Each row is a point on a landscape with many peaks, with its height.
From any point a climber steps to the highest of the 3 points nearest to it. It stops when none of these is higher. Distance is the straight distance between rows; heights are no part of it.
z949: [74, -60, -54, 24, -24, -15, -30, -36, 41, 19]  h=215
z45: [-28, -26, 44, -9, 13, 42, 0, 47, -32, -30]  h=232
z540: [55, 6, -84, -31, 27, 25, 20, 39, -11, 2]  h=172
z491: [-27, -44, 65, 9, -4, 41, -11, 41, -36, -46]  h=248
z356: [-62, 9, 84, 13, -16, 30, 32, 19, -41, -43]  h=402
z134: [24, -51, -8, 3, -2, -2, -36, 4, 9, -3]  h=134
z171: [-45, 34, 40, -4, 9, 2, 15, 12, -17, -10]  h=524
z278: [2, 24, -19, -17, 20, 1, 6, 19, -7, 12]  h=293
z863: [-47, -8, 76, 28, -28, -1, 4, -21, -13, -20]  h=328
z279: [-52, 20, 63, -5, 11, 28, 28, 24, -32, -27]  h=453
z925: [19, -3, -18, 18, -16, -37, -20, -41, 31, 24]  h=436
z971: [-23, 49, 5, -7, 6, -20, 9, -7, 0, 16]  h=468
z36: [52, -61, -27, 15, -11, -9, -35, -19, 29, 8]  h=247
z339: [-38, -38, 71, 27, -28, 13, -7, 1, -18, -34]  h=287
z409: [-22, -8, 41, 31, -33, -29, -18, -68, 31, 7]  h=507
z641: [-13, 13, 10, -30, 36, 26, 13, 36, -23, -10]  h=372
z785: [-18, -27, 46, 22, -15, -8, -23, -18, 4, -5]  h=455
z38: [57, -40, -58, 23, -23, -29, -24, -58, 42, 30]  h=263
z129: [-3, -24, 12, -3, 5, 5, -21, 21, -9, -8]  h=382
z77: [-75, 48, 70, -17, 21, 44, 64, 19, -40, -43]  h=407
z295: [16, 27, -39, -10, -2, -26, 4, -6, 18, 28]  h=273
z9: [-38, 56, 19, -17, 14, -1, 20, 7, -8, 2]  h=484
z631: [-6, -52, 40, 19, -12, 6, -32, -9, 1, -20]  h=393
z517: [52, -1, -74, 10, -17, -26, -10, -20, 28, 27]  h=99
z954: [15, 44, -39, 12, -16, -45, 1, -37, 29, 34]  h=333
z216: [-31, 0, 46, -1, 3, 6, 0, 21, -21, -13]  h=434
z696: [74, 2, -104, -3, -14, -1, 7, 13, 6, 16]  h=11
z153: [10, -60, 28, 24, -14, -10, -34, -39, 21, 4]  h=512
z704: [23, 77, -75, -19, 11, -15, 33, -2, 8, 28]  h=255
z993: [29, 51, -70, -18, 6, -10, 17, 8, 9, 25]  h=231
z302: [-29, 1, 28, -37, 43, 44, 25, 46, -36, -28]  h=389
z305: [-15, 5, 13, 0, 1, -5, -6, 9, -4, 2]  h=511
z142: [-63, 6, 89, 35, -43, 9, 26, -10, -26, -39]  h=364
z482: [-23, -12, 47, 27, -23, -25, -18, -51, 11, 1]  h=508
z534: [50, 47, -101, -25, 10, 2, 34, 14, 1, 17]  h=227
z642: [-31, 41, 16, -32, 34, 16, 24, 26, -18, -2]  h=439
z122: [28, -6, -20, 29, -29, -44, -19, -82, 49, 37]  h=336
z458: [-52, 9, 58, -24, 30, 42, 34, 39, -38, -33]  h=478
z588: [14, -23, -13, -17, 23, 21, -13, 45, -10, -4]  h=271
z380: [-26, -73, 74, 31, -25, 28, -20, 16, -22, -50]  h=262
z420: [2, 18, -22, -32, 35, 18, 15, 32, -11, 4]  h=317
z403: [0, -26, 19, 25, -21, -23, -24, -51, 23, 9]  h=547
z344: [0, -15, 0, -32, 34, 38, -2, 52, -22, -15]  h=316
z626: [61, -38, -61, 8, -7, -9, -20, 8, 12, 10]  h=94
z370: [18, -9, -25, 4, -6, -16, -15, 0, 13, 13]  h=180
z451: [38, -42, -17, 20, -12, -24, -28, -50, 37, 14]  h=345
z727: [-9, 21, 1, 15, -16, -33, -12, -38, 22, 24]  h=380
z842: [25, -2, -40, -23, 23, 7, -2, 33, -1, 6]  h=222
z740: [-9, 50, -26, -30, 32, 0, 25, 18, -5, 9]  h=290
z119: [15, 72, -54, -8, -5, -32, 14, -21, 22, 32]  h=286
z366: [29, 20, -56, -20, 16, 2, 10, 18, 4, 20]  h=199

Call two points neighbours if one is among the 3 nearest of the other. Go from one point of each pair to the other, from neighbour to neighbour, staying as high as possible. Name the lowest point that can't be avoided.
z171 and z458 -> z279
z925 and z403 -> z727
z171 and z305 -> z971

Where does a climber stop that starts at each point below?
z641 -> z171
z863 -> z403
z366 -> z171
z740 -> z171
z588 -> z305
z45 -> z171
z142 -> z458
z38 -> z925
z631 -> z403
z134 -> z305
z626 -> z925
